Each row is a point on a landscape with many peaks, with its height.
A climber steps from a point to the highest of its 2 nearest points, and stops where none of them is higher. Distance is the straight distance between rows; heights are no part of it.
Kopi: [  4   2  -2  -3 -15  12  13  -9   0  -6  -5 -15  -2 -16  16 -19  14   0
   0 -15   7   7   8 -19 -15  -4  -3   4   5   2   4  -3  -3  11   4  19
 -14  11  15  -7 -16   4  -7]  (h 449)
Nofos: [ 24  17   6  -8   7  16   0  24  13  -6 -14  18  -5  -9 -13 -18 -12   1
  -7  10 -17   0   1   5  17   6 -26   2 -20  -9  32  -6  14  11   1 -37
  -9   7   9 -16  -7   0  -5]  (h 418)
Nak: [ 11  23  -4  -6  12  -8  -2   3  -2 -11   1   6  -2  -5   4  -8  -2  13
 -17  -3  -6  -3   0 -17  -2   0 -19   7   2 -21   9  -5  -8  13 -19 -16
  -8 -10   0 -22 -12   4  15]  (h 275)
netu: [  1  -3  13   4  -1  -7  -1   8   2   3  10  11 -10  -7  -1 -15  11  27
  -5   3 -16  15   7  28 -16   3  13   8  12 -23  -2   8  -3  -8  21   3
  -6  -7  23   4  -8   5   9]  (h 391)
nipos: [  8  37  25   3  -4  -2   7   9  -6  -9  -5  19  -2   3  -4 -12 -18   6
 -10   6 -22   6   9  -4 -23  12 -11  -2   8 -19  20  20  -5 -12  15 -21
   9   8  17 -10  -3   2  -2]  (h 277)
Fufo: [  9 -24 -30  -2  19  22   3  25  14   0   1  -2  -1 -13 -10  -5  19  -3
  12   3  25  -9   1  22  18  -2   5 -10 -17  11   1  -8  12  14   6   5
 -14   3  -9   5   5 -25   2]  (h 253)
pes: [-13   0  28  -3  -4  -4   0 -18   8   9 -20   3  12  20   3   2  -1 -26
   4   0   5  -5 -11  -2  -7  12 -12  -6  15  18 -11  -7  -3  -9  -2  -9
  11  10   1  -5 -18  -3 -19]  (h 465)
vanim: [  2 -21   2   1  -5  17   6  13   2   9  11  -2   0   7 -16  11   2  -3
   9   9   1  20  -2  40   0   3  10 -15   5   3   2  17  17  -5  11   4
   8  11  15   8  19  -4   9]  (h 246)
tobi: [-18 -11   1 -25  -9  -9  -9 -21  -5   0  -3 -10 -12 -13  12   9   8   3
   5 -16   1  -4   8 -16  -4  -6   6  -2  15  11 -17 -20 -19 -21 -26  -1
  -5 -13  -9  25   1   5 -11]  (h 438)
Gev: [ 14  23  -8  29   0   9   7  21 -16  -3   5   5  15  14  -1  19 -15  -1
   2 -11   5  12  11 -13 -18 -20  12  -2   0 -14  18  32  -2   3  10   0
  26   3  -8  12   3  -8   8]  (h 173)
vav: [ 13 -22 -31  -9  -1  25   8  12   3  -6   5 -17  -3 -24  -2 -12   7  -4
  10  -5  21  -5   6  10  18  -3   4 -10 -14  14   8  -7  22  10  -7   7
  -4  19   1   9   3  -7   3]  (h 228)
lav: [ -4   3   4  32  -6  13   2   4  19  10 -12   7   1  27  -3  -4  12  -8
   8   0 -38 -10   1  10 -24  20 -11  -3 -11  -8  -6  13  10  11  18 -17
  11 -25   2 -22 -10 -14 -13]  (h 324)
tikef: [ -9   4   9 -10   0 -11 -11 -12  -4   1   4   4  -1   8 -14   2 -12  -2
 -11   8   5 -11 -11 -10  12  11 -15  -3  -1  14  -6  -3   9  -7 -10 -14
   3   7  -6 -14  21   4   1]  (h 106)
lor: [ -4  15  35  -3 -15 -18  -3 -28  -7   4  -7  10  12  -1  14   7 -14 -22
  -9  15  11   1   2  -2   2   1  -4  10  10  17  10  -3 -21 -10   6   0
  -2  14  -9   2 -11  23  -4]  (h 315)
mami: [ 11 -16  -9  -7  25  19  12  19  11   8  -1   8   4   0  -9   6  14 -17
  11   5  19  13  -3  36  10  -5  -2 -11   4   2   4  -2   8  16   3   4
 -11   2  -6   5   2 -21   3]  (h 283)
Vab: [-13 -15  -8 -14  -6   8  -2 -11   4   4  -3 -18  -6 -14  13  -4  24  -4
  13 -17   0  -3   9  -9  -3  -5  12   2  -1   6 -15 -16 -10  -4  -7  16
 -17 -14  -3  19  -5  -2  -8]  (h 395)
veke: [ 10  -2  -1 -27  -4  -5   2  -7  -8  -9  21  -5 -14 -35   3   1  -6  22
   1   2  -6  16  15  11   4  -2   7   1  13  -9  14  -6  -4 -12  -2  -8
 -11   7  18  16   4  16  10]  (h 177)
dov: [  3  10  -1  29  10  -5   3   0  -9   3   8   1  14  22  -1  28 -10 -15
  -3   5  22   6  -9  -5  -9 -11  15   4   4  -1   7  25  -8  10  15  23
  23   5 -18   6  21  -3   7]  (h 478)
munab: [  3 -14 -16 -11   2  21   5  -5  10   4   6 -18 -11 -23  11 -15  31  -5
   1 -13  -1  -4   6  -2   4  -5  -6   4  -6   7  -2 -18   4  12  -5   7
 -31 -11   1   0 -12  -2  -4]  (h 355)
bila: [ -2 -13 -19  10  -1  -2   6  -7   0   4   1  -9  13  15   0  13  -5 -19
  -7   8  19 -10 -17 -11  31   1  -5  -1 -21  19 -10  -4  12  19 -14  18
   3  -4 -24 -12  14  -2   1]  (h 420)
dova: [ -3 -15   5 -13   1   9   1  -2  -6  -1  17  -8  -8 -15 -13  -2   4  12
   4  -1  13  14   4  21 -10  -2   9  -6  20   1   0   6  11 -10   1   8
   2  19  19   9  17   1  10]  (h 218)
mar: [ -8   5   9 -30 -15   0 -15 -23  -6  -2  -3  -8 -10 -11  -3  -5 -13   2
   0   1  -2 -13  -3 -19  11   2 -23  -9   0  28   4 -13   7 -19 -17 -26
  -2  12  -4   1  18  12  -8]  (h 123)
fatop: [ 11  11   7   3  28   3 -14  13   3  -9  -5   9  10 -11 -13  13  -9  -7
  11   7  36   5   2   8   5 -22   8   1   3   4  24   2  -9   2  16  -1
   4  22  -8  15   1 -13   3]  (h 484)
zuz: [ 15  -3   9  -6   5  20   4  24  25  -7 -16  17  -3  -7 -16 -25   1  -3
  -2   7  -3   0  -2  16  13   3 -28   2 -10   7  22 -10  21   0   9 -29
  -8  19  19 -12 -19  -8 -19]  (h 476)
lelip: [  9 -24 -25  17  -5   0  13  -2   0   3  12 -12   6  14   9  -8   0 -17
 -12   3  14  -3 -17  -1  25   0  -2  -3  -4   6 -18  -1  13  28 -12  28
   1  -7 -10 -12  -7   6   5]  (h 377)
nufe: [ -8  17  -5   9  10 -21  -9  -1  -2 -14   3  11   4  -6 -11 -17  -6  24
 -21  13  21 -22  -7 -30  12  -3   1  22 -24  -3   3  -6   4  -1  18  12
  -6  -2  -5 -16  13  -3   4]  (h 249)
Mugu: [ 12   3 -28   5  -6  11   4  19 -12 -12   6 -16   4  -6   8   0  -5  10
   2 -32 -10  10  11 -19 -16 -13  -2  -7   8 -22  -3  13  -4   6 -29  -8
   9  -2   1   3 -19  -6  20]  (h 428)
Bev: [ -3 -15 -16  14   0   5   1   0  -6   4  -5 -14   4   7  10  14   5  -1
   9   6   4  -8   3  -1  10  -5  31  -1 -25   2  -5   8  -8   7  20  32
   2 -12 -15  15  11  -3  -2]  (h 419)
dono: [  7   6  -1  -4   5   4 -11  13   3 -10  -6   0  -1   7  -7  -7  -6   8
   1  -9 -14  -9   1  -7  -1   5 -16  -3   0 -14   2   4   4  -5 -18 -23
   2   6   6  -8  -8  -9   3]  (h 305)
bukik: [ 17  28  -8  18 -21  -3  10   8 -17 -11   5   4   6  -3  11   0 -24  15
 -12  -2 -13   3  12 -28  -3  -7  -3   3 -11 -14  24  22   0  -5   4  -9
  12   3   1  -2  -3   8  10]  (h 222)
bube: [-11   4  25   1   7 -14   7 -16  -5  14  -7   3   3  23   9  16   4 -20
   5  -1  -7   8  -6  10 -23  17  -1  -8  22   3 -15   4 -18  -2  -8  -4
  12  -1   1  -4  -3   0  -6]  (h 407)
vimi: [  6  12  13   9 -25   8   7  13   1  -7  -7   4   3  -8   3 -10   0  17
   4 -20 -14  15  22   1 -36   0  13   4   7 -19   8  23  -5 -11  19   6
   8   4  27   4 -21   1  -7]  (h 491)
valo: [ 15  -4   0  -6  -2   5  -1  -1  -4   1   8  -4  10  -7  -4  14 -14 -15
   3   4   8  16   2  18  18  -9  -5  -9  14   5   8   1   6   4 -14  -4
   6  15  -4   9  -6   5  16]  (h 360)
lovaz: [-10 -24 -13  20  -8  21  -4  26  25  -2 -11   0   5  12 -17  -1   7  -6
  15  -9  -2  -5  -6  11  -2   3  -2  -6 -15  11 -13  12  21   4   5  -2
   9   8   2  -4  -4 -25  -4]  (h 220)
lomu: [-17  17  -7  -3  16  -4  -6  -1  -2  -9   0   2  -2  -9 -14  -5   6  13
   1   4  15 -14   3 -17 -10  -5   3  10 -23   8   1  -3   4   0  16   2
  -8  -3  -7 -10  29  -8  -8]  (h 278)
vemuf: [ 10  -8   0 -25   3   7   2  -7  -6  -3  16 -11  -8 -35   1 -16   5  13
   3  -3  23  12   6  13   4  -6   4  -6  23   4   9 -11   8  -4   0   8
 -12  21  21  12  -4   7   9]  (h 197)
zutu: [ -6 -22 -16   8 -19  23  -6  -2  17  -4   8 -25 -14 -22   5 -22  31  -3
   2 -32  -7 -14   5 -15  -5   0  -6   5  -3  15 -15  -7  13  14 -15  11
 -16  -2   7  -4 -23  -6  -4]  (h 322)
bobi: [ 17  29  14  15 -25   3  13  11  -6  -7 -13  10   8   4  12 -14 -16   6
 -14  -6 -17   7   9 -19 -17   0 -11   1   5 -16  21  19  -4  -6  13  -9
  11   8  18  -9 -27   5   2]  (h 248)
zadel: [  8  -6   3   4 -27   4  -3  17  -1 -14   1  -6   0 -15  -2 -16 -11  20
   1 -23  -3   8  15  -5  -9  -3  13   3  12 -15   2  12   2 -15  -2   8
  15  15  29  16 -24   6   6]  (h 565)
sele: [ -1   2  -2  28   1 -12   9   0 -19   9  10   2   7  21  15  23   0   2
   2  -1   4  12   3   5 -15  -9  32   1   8 -12  -3  22 -18   1  17  29
  16 -12 -10  17   7   2   3]  (h 569)
dapa: [ 10   4  -3   8  -8  11   8  16   5  -4   1  -2  -2 -11   5 -20  10  19
  -1 -10 -13  12  13  12 -17  -6   6   5  -2 -20  12  13   5   6  20   3
  -7  -2  19  -3 -16  -1   7]  (h 435)
danev: [-15   0  16 -25 -20  -1 -10 -27   6  11 -20  -9  -7   4  15   0   5 -10
   8  -6 -14 -15  -3 -17   1  13 -13  -1  -2  25  -9 -22  -9 -23  -9 -16
  -1 -12  -1   7  -6  11 -31]  (h 549)
sudi: [-15   5   0   1  21  -1  -2 -13 -11  -3  -2  -2  -1  -6  -4   4   6   9
   4   5  29 -11   0 -14 -15 -12  20   7  -4   9   1   1 -11  -1  23  22
   0   4 -11  11  24  -6  -8]  (h 310)
gami: [  1 -14 -21  12 -14   3  -8  20  -7 -20   5 -17  -2 -18  -6  -7  -9  19
  10 -23   7  -2  16 -11  -5 -15  27   6   3 -15  -2  10   1  -9  -9  14
  15   7  10  31  -8  -7  13]  (h 496)
Nidin: [ 12   4   3 -14  29 -10  -6   8  -2   6  13  12  -3 -11  -3  13   2   3
   4   6  -3  19   2  30   5 -10   5  -1  24 -23   0 -11 -14   2  -8  -9
 -12  -8  -5  14  -8  -3  19]  (h 282)
ton: [ -1 -13 -13 -16   0  -3   4 -12   0  18   3 -12  -6   4  19  22  10 -12
   4   8 -23   2   0   2  23   4   1  -2 -16   4  -6 -16  -8   4 -16   1
 -16 -24 -16   6  11  11   3]  (h 49)
Nunob: [  6 -18  10   9  -7 -15 -11  11   3  12   4  12  -1   5   1 -10   2  15
  -3  13  -9   7  -7  32  18   6  18   5   6 -17  -5  -2   0 -14  17  10
   0 -11  16  15 -18  12   6]  (h 351)
sab: [  4   0   7  -8 -12 -18  -7 -14  -6  -3  12   3  -4   0   4  -5 -12   9
 -17  11 -10  -8  -8  -6  13  13 -14   2  11   0   1  -2   2 -11 -14 -11
   2   7   8 -14   1  17  16]  (h 92)
Vosu: [ 17   9   6   2  -8  14  -8  19   8  -2  -5  13  -9  11 -15 -22  -7  13
 -10   9 -35 -14  -5   8   8  21 -25   2 -13 -16  19   7  19  -1   1 -35
  -2  -1  18 -20  -5   2  -2]  (h 374)
fepat: [-15 -18   5   8  -7 -14   6  -4  -6  22  10  -2  -6  22   7  14  11  -1
   2   2 -23   8  -4  26 -12  18  11  -7   7  -2 -21  10  -3  -7   0   4
   7 -18   0  -1  15   7   6]  (h 434)
nof: [ -6 -11   2 -21  21 -20 -20   7   1   2  15  13 -19  -6 -11   5   6  24
   6   6 -16   1   2  22   2   4  11   2  12 -18 -16 -15 -11 -21  -9 -20
 -15 -11   2  16   6  -3   4]  (h 300)
Gopev: [  3  31  31  -9  11  10  11   3   7  -1 -13  15  -2  -7 -10  -7  -8 -10
   3  12 -15  19  11  10 -25   8  -9  -8   9  -4  17   5  -3  -6  19 -21
  -2  12  18  -7   2   0 -16]  (h 311)
mol: [  7  -3 -24  12 -15  -1   7   7 -21   0  22  -8  -2   6  13  14   0  14
  -1 -17 -12  15   8  -5 -15  -8   8 -13  22 -18  -8  16  -4   0 -22   1
  12 -14   0   5  -3   6  22]  (h 386)
gupe: [  7  -3  25   8 -12   4   5   5  -2   7   1  10  10   6  -8   7 -10  -5
   0  12   8  18  -2  28  -1   3  14  -7  12   2  10  20   4 -13  26  10
  18  19  20  13   3   6   1]  (h 280)
tunum: [ -7   3   7 -16 -15  26   1   2  13  -4 -28  -8   2 -14 -11  -9  -4 -16
  19 -12  14   0   7  -7  -8  -7 -11 -10  -9  30  15  -7  17 -15   6 -17
   9  21  11  11   0 -11 -27]  (h 412)
batap: [  7  14   5 -26   0 -12  -7 -14 -15 -13  26   1 -16 -23  -5  11 -17  13
  -6   7 -12   9  14   1  -1   4  -7  -6  16  -3  13   0  -8  -9 -22 -27
  -5   9   3   0  18  18  11]  (h 157)
Seno: [ -7  17  19  -9   7  20  -3  11  18  -3 -27   9   4  -3 -18  -5  -2 -14
  19   0   0   8   8   6 -17   2  -7 -10  -2  10  11  -3   3 -14  18 -23
   4  16  15   4  -8 -17 -26]  (h 359)
Puvi: [-12 -16  -2  11   3 -12  -9   6   4  13  14   7  -7  18 -11  -3  13  15
  -9   8 -17  -5 -14  25  -3  15   4   3  -3 -10 -21   7  11   5   3   0
   0 -20   1 -20  15  -1  13]  (h 390)
gavu: [ -8  18  -6   2  12  -9   9 -12  -9   4  -1   1   1   8   6  21   0  -7
   0  13  -9   0   2 -12  -5   1   6   5 -27   0   3   3 -13  10   7   6
  -6 -18 -20  -9  34   3  -6]  (h 581)
Nuno: [ -2  -3   1 -22   1  16   6  -9  -8   3   6 -13  -6 -13  -2  21   0 -10
  14   2  -1  16  11   8   0  -5   4 -12  -3  13  10   2   2  -7  -7  -4
   0   9  -1  17  29   3  -3]  (h 181)
mato: [ 10  -7 -17  18 -18 -10   6  -2 -22   7  28  -7   4   9  11  16 -12   5
  -6   3  -1  11  -4   3   8  -4  12 -10  14  -6  -4  13   6   6  -9  14
  16  -7  -3   3   4  18  24]  (h 364)
repa: [ -3  -7  -2  20  -8 -12   8 -15 -15   5  20 -12   7  15   7  16 -10 -11
 -11   3  18   2 -13  -7   3   0  11  -1  13   8  -7  15   2   8  -4  29
  16   7  -8  -2  16  11  17]  (h 408)
pav: [ -5 -23  -8  11  -7  13  -4  22  10  12  -2   2   2  23 -20  16  -4  -9
  15   6  -7   3  -8  26   9   5   4 -14 -13   6  -6  13  17   0   4  -5
  10   2   2  -1  19 -11   3]  (h 219)
gof: [  9   6  18 -10   6   1 -13   8   3   0  -1  15  -6  12 -14  -7  -8   4
  -4   9 -17  -2  -7  18   6  17 -19  -8   9 -11   4   3   8  -5  -9 -28
   0   9  11 -12   4  -1   2]  (h 335)
Gifuv: [  4 -22 -22  20 -13  19  14   9   6 -10  10 -14   0  -6   1 -25  11  -4
   0 -18  14   0   2   2  -7  -1   1  -4   1   5 -13  14  19  21  -2  28
   2  15   4  -8 -12 -10   4]  (h 269)
topu: [ -8 -10  22 -12   5   5 -12   5  16  -1 -13  12   4  10 -24 -14  -7  -8
   1  -1  22  -6 -20  13   3   2 -25 -13  23  25  -8  -8  16 -14   1 -22
   9  27   6  -4  -9 -14 -15]  (h 631)
Vive: [-12 -14   2  13  -4   3   9 -10   1  14  -8  -7   5  10  12  12  18  -6
  14   3  -6   3   4  17 -14   7  29   2 -10   2 -15  12 -10   5  26  29
  -1 -17  -4  11   8  -3  -7]  (h 372)
Tuk: [ -7 -28 -19   5 -21  18   3   0  10  -9  16 -19 -11 -10  -5 -26  13   3
  -8 -20   5  -8  -4  -7  -1   5 -14   0   6  14 -18   1  28  11 -21  10
   0  13  12 -16  -7   0   5]  (h 295)
Vapi: [ -2  10  -4 -32  -8  -3  -6 -16 -11 -11  16  -8 -16 -24  -5   3 -14  13
  -2   4 -10  -4  12 -18   8   4 -11  -5  -8  12  10  -9   5 -12 -20 -25
  -8   5  -1  -1  34  18   1]  (h 140)
Kezok: [  8  20 -14   3   4 -17  -2   1  -4 -15  12   5   3 -10  -5 -17  -8  21
 -29   4  13 -10  -7 -23  11  -1 -10  18  -5 -14   3  -7   7  14  -8   4
  -5  -4   2 -27  -4   5  18]  (h 250)
Kav: [  2   5   1  -8 -10  19  11   0   8  -6 -13 -10   3 -10   4 -11   1  -7
   3  -6  -2   2   8 -14   1  -2  -9   1 -17  12  13  -1  10   0   4  -2
  -3  13   9  -4  -6  -1 -12]  (h 397)
vubov: [  4   5 -15   1   0  -9 -15   6   3  -3  -4   5   2   6  -9   0 -13  11
 -10   9  -7 -19  -7 -18  30   4  -9  10 -32  -2   2 -12  10   2  -6 -12
  -4  -7  -9 -15   7   1   3]  (h 12)
Sopo: [ -3  25  11  -6  -4   3   8 -11  -3 -14 -20  -3   7 -14  11  10  -7  -6
  12 -12   2   6  22 -31 -17 -11   8   8 -10   3  15   1 -21  -8   8   3
   3   6  -3  15  -4   0 -21]  (h 313)
sus: [  4   0   4  -8   2  -2  13 -15   0  12   1   1   0   1  10   7   4 -11
  -7  17  -9   7  -7   7  16   3  -8  -1  -5   3   6  -7   0  13  -3   0
 -12  -9  -5 -12   9  13   4]  (h 64)
zod: [ -5   0 -11  10  -3   1  13 -18 -10   6  -5 -15  10  11  16  22  -4 -18
   2   9   8  -5  -2 -21  10  -4  11   1 -24  16   1   4  -5  13   4  27
   4  -4 -23   2  22   5  -4]  (h 488)
ratuv: [-17 -12  17  -1  -6  10  10  -8  21   1 -18   3   9  13 -10 -17   3 -19
   5  -8  23  -5 -15   1  -9   2 -16  -6  18  31 -15  -8  15  -9  11   0
  12  15   7  -5 -17 -13 -29]  (h 538)
Memi: [  4  -9   9 -10  11  13   1  15  22  -7  -6   9  -1   0 -16 -28   6  -1
  -7  -6  15  -3 -11  16   4  -2 -32  -2  17  11  -3 -12  21  -3  -3 -19
  -5  19  13 -13 -24 -13 -16]  (h 546)
Rugo: [  7  18   9   3  20  -5  -9   3   4  -1 -15  17  14   0  -6  14 -13 -19
   6  18  17   1  -1   1  15 -16  -3   5 -13   2  20  -6 -11  11  12  -7
  -7   6 -22   3   1  -5  -1]  (h 572)
Kored: [  4  11  -2 -24  29 -19 -16  -1  -8  -2  17  10 -13 -10  -6   9  -1  15
  -3  -1  -9   4   2   9  -1   2  -6  -2  21 -21  -7 -12 -15  -1 -27 -25
 -14 -12  -8  -3   4  -2  14]  (h 274)
zop: [ -9  -6   8   8  11 -16   0   0  -9  10  11   5  -2  13   0  18   3   2
   1   2  -1  13  -4  20 -13  -1  21   0  17 -11 -14   9 -15  -8   4  15
   8  -7  -3  13   8  -1   7]  (h 492)
zoz: [ 16   0 -16   0  -2   1  -1   2   8  -8  -6  -1   5 -10   1 -17 -10  -1
 -14  12   7 -14 -10 -20  42  -3 -17  12 -28  10  13 -19  14  13  -3  -4
 -11   4  -7 -11  -9   9  -3]  (h 1)
lize: [-22  -6  -7 -14  17   1   6 -15   1  15  -4  -9  -2   0  10  16  25 -14
  16  -6  -1   0   2  -4 -15  -5  11  -1  -1   9 -24 -14 -18   0  -5  10
 -16 -23 -21  14  10 -13  -9]  (h 354)
San: [ -6   7  -9  12 -13  -1   4  -1  -1 -20 -12 -14   5  -5  14 -18   3   1
  -3 -27   8  -7   5 -47 -18 -12  -2   7   4  -5  -7  -4 -10   9 -11  21
   0   7   6  -8 -25  -2  -2]  (h 509)
Gado: [ -4 -18 -16  19   0  17   9  23  20 -15  -3   0   8   4 -16 -21   4  -3
   2 -12  25  -8  -5   4  -2  -3 -13   1  -4  12 -12   9  23   9   0   8
  10  22   3 -12 -11 -22  -7]  (h 244)
Tar: [ -9  15  39  -5   0 -26  -9 -23 -10   7 -10  17   6  13  13  18  -8 -23
   1   5   2   2   6  14 -16  17  -5   2  24  11  -2   0 -35 -13 -10 -17
   5   5 -12   6 -16  16  -7]  (h 358)
zeto: [ -5  11   0  22   3   0   1   7  12  -4  -9   6   2  22  -2 -16   9   6
 -11  -6 -19 -16  -8 -10 -23  11 -13   9  -1 -18  -8   8   4   9   3  -7
   4 -16   4 -29 -17 -11  -2]  (h 362)
buda: [ -3  -4 -27  -6  12 -13 -16   8   0   1   4  -2  -4   5  -4  18  -2  10
   3   0 -12 -16  -1 -10  23   0   4   7 -27 -13 -10 -14  -2   1 -14  -6
  -9 -22 -20  -1  14  -6   7]  (h 23)
faz: [ 11 -18 -16  13  -2 -10  10  -2  -3  17  15  -2  -1  12  16  -5   9  -5
 -13  14  -6   2 -19  13  25   2   4  -1   3 -11  -7 -11   5  26  -6  18
  -8 -30  -9  -9  -9  16  15]  (h 339)
suf: [  7  -9  -7   7  -1 -19 -12   7  -8  14  15  11 -12  23   4  -1   1  19
 -11   8 -24 -10 -12  17  14  18  -6   2   7 -22  -9  -4   6  -1 -14 -14
   3 -26  -1 -12  -1  11  19]  (h 353)
Tede: [-10 -15  -9 -13   3  -1  -9  -5   5   8   3  -4 -10  -1  -4   4   8   6
   5  13 -15  -9  -2   3  18   5   1   5 -27   8  -7 -13   8  -7   3  -5
 -15 -12  -7  -2  25   5  -4]  (h 35)
ropun: [-13   5   2  21  14 -25 -19   4  -3 -12  -8   7  11  10  -3   1 -10   6
  -4  -5  21 -16  -8 -30   3 -17  12  13  -1  -6 -13  -4 -15  -8   1  20
  12   4 -15  10 -12  -8   1]  (h 505)
tig: [  3  -8 -23 -23   3  22   8  -5  -9  -2  13 -23  -7 -30  -3   5   4  -3
  12  -5  16   3  11   1   6  -6   4 -11  -6  16  14  -6  15   4 -15   2
  -6  13  -1  12  27   0   9]  (h 205)
noka: [  5  28  -8  10   4  -2   9   6 -12 -12   7   0   4   0  -4   9 -12   8
  -7  -7   0   6   8 -21 -17  -9   0   4  -8 -13  13  18  -4   7  -2   2
   8   1  -5 -11  16  -2   8]  (h 198)
Fenap: [-19  -5  14  23   3 -15  -8   1  15   2 -12   9   3  24  -1 -19  11   5
  -8  -3  -9 -19 -14  -6 -16  11  -1  15   6  -6 -23  -3  -2  -6  14   6
   5  -8   7 -16 -26  -7  -9]  (h 400)
Guto: [-27   0   4  17  14 -20  -6  -7   5   0 -10   4   7  13  -3 -11  11   6
  -3  -1  15 -18 -15 -20 -14  -4   9  15  -3   3 -25 -11  -8  -3  15  17
   0  -7 -10  -8  -5  -9 -11]  (h 445)
nel: [  3 -11  -2  -9   2 -22 -10   1  -7   8  22  12 -22   3   5   4   0  27
  -5   9 -32   5   1  27   4  15   8   0  12 -22  -7  -4  -6 -15  -8 -16
  -5 -20   6   4   4  12  11]  (h 326)
Tisev: [ -2  -3 -19  12   5 -17   1  -1  -2  12   9   1  -7   9  17   0  13  13
 -13   9 -20  -9  -9  -4  12   2   6  14 -13 -20  -7 -11  -9  16  -3  10
 -15 -41 -13 -14  -1  14  13]  (h 307)
Gol: [-13   7  -4  19   5 -12 -10   7   2 -18 -15  -3  10  15   3 -13  -6   2
  -7 -21  10 -18  -8 -41 -11 -12  -1   8   4  -6 -17  -1  -7  -2 -13  14
  12   6  -5  -6 -30 -15   1]  (h 576)
rik: [ 18 -10  -6  -6  18   5  11  10   0  12  11   4   6  -2  -2  12   2 -16
   3   6   7  23  -7  38  15  -7  -1 -13  22 -11   1  -5   4  21 -10   3
  -7  -7  -8   7 -11  -6  22]  (h 317)
sesof: [ 16  11   1  -1   4   3  -2  -1  -8  -9   2  -4  10 -14   7  19 -15  -7
   6   1  13  10  14  -3   7 -17  10   4   0  -1  22   7 -13   2   5   5
   5  12  -8  21  -1   4   5]  (h 414)
Bapom: [-15   7   6 -24  -4 -12 -15 -26  -6  -7 -11  -5 -12   1  18   3   5   4
   5 -13 -10 -17   1 -30  -7   5 -14  -1   7   8 -10 -19 -23 -18 -30 -21
  -7 -10 -10   8  -5   3 -19]  (h 485)
zagil: [ -2   8  -1  -6  32   3  14 -14  -5  11  -8  -2   6  -3  13  19  17 -17
  10   7  15   8   2   3  -7 -11  16  -1   0   0  -1  -6 -25  15   9  20
 -16 -14 -22  12   8 -11  -5]  (h 312)
kipi: [ 11 -11  14  22 -10  -7   3   9  -3  10  -1  11  13  15   3  -6  -5  -2
  -5  10  12   9  -9  26  12   1  21  -4  11  -7  -1  12   2  -1  24  27
  12   4  14  11 -16   6   3]  (h 314)
sadef: [  8   0  16  -7  -6 -13   7 -17  -1  12   9  12  -4   3   5  -5  -2  -6
 -23  22 -11   0 -15  12  16  17 -22  -1  12   1   9  -8   4  13 -12 -11
  -6  -7   2 -25   0  24  13]  (h 78)
kis: [ -2  15  25  -6 -27  -1   2 -19  -3  -2 -15   1   9  -5  10   8 -17 -16
   1   0   0   2  11 -20  -2   2  -1   2   1  16  12   4 -12 -17   4   2
   9  18   5   9  -7  13 -14]  (h 279)
ral: [-16  10  20 -21 -13   9  -8 -17  11   6 -30  -1   1   1  -6  -5  -8 -14
  14  -1  -2  -9  -3 -11  -3   3 -16  -8  -6  30   3 -17   1 -23  11 -23
   5   7   3   9   0  -2 -36]  (h 475)
nozen: [-10   3   6  -3   1   5   0  -5  -5 -10 -13  -4   2 -10  -2  13   0  -1
  17 -10  16   0  15 -14 -17 -13  24   5  -1   4   6   4 -13 -14  12  13
  11   7  -1  28  10  -5 -16]  (h 352)
lef: [ -4 -12   0  -5  16   7  15 -16  -3  21  -7  -3  -1   0  12   9  23 -10
   9  21   1   3   0  22   3   5  20  -2 -14   6  -5  -3  -9  14  27  20
 -16 -19 -12   4  18   1  -6]  (h 329)
fevoz: [ -3  27   4   1  22 -16  -6  -2  -2   3 -14  19   7   9  -5  16  -6 -10
  -3  15   2 -10  -5 -14  11  -3  -4  10 -25  -4   4 -10 -13  15   3  -7
  -7 -18 -27 -14  17  -4  -5]  (h 696)

Call two points neighbours if one is among the 2 nearest of the other. Go from one point of each pair to the other, from neighbour to neighbour, staying as high as possible. Name the lowest point that can't be avoided.
Vab and fevoz -> zagil
danev and Gol -> Kav
sele and zadel -> mato
topu and nozen -> kis

Where does a climber stop that starts at each point below?
noka -> danev
Kezok -> topu
Kored -> sele
kis -> topu
gupe -> zadel
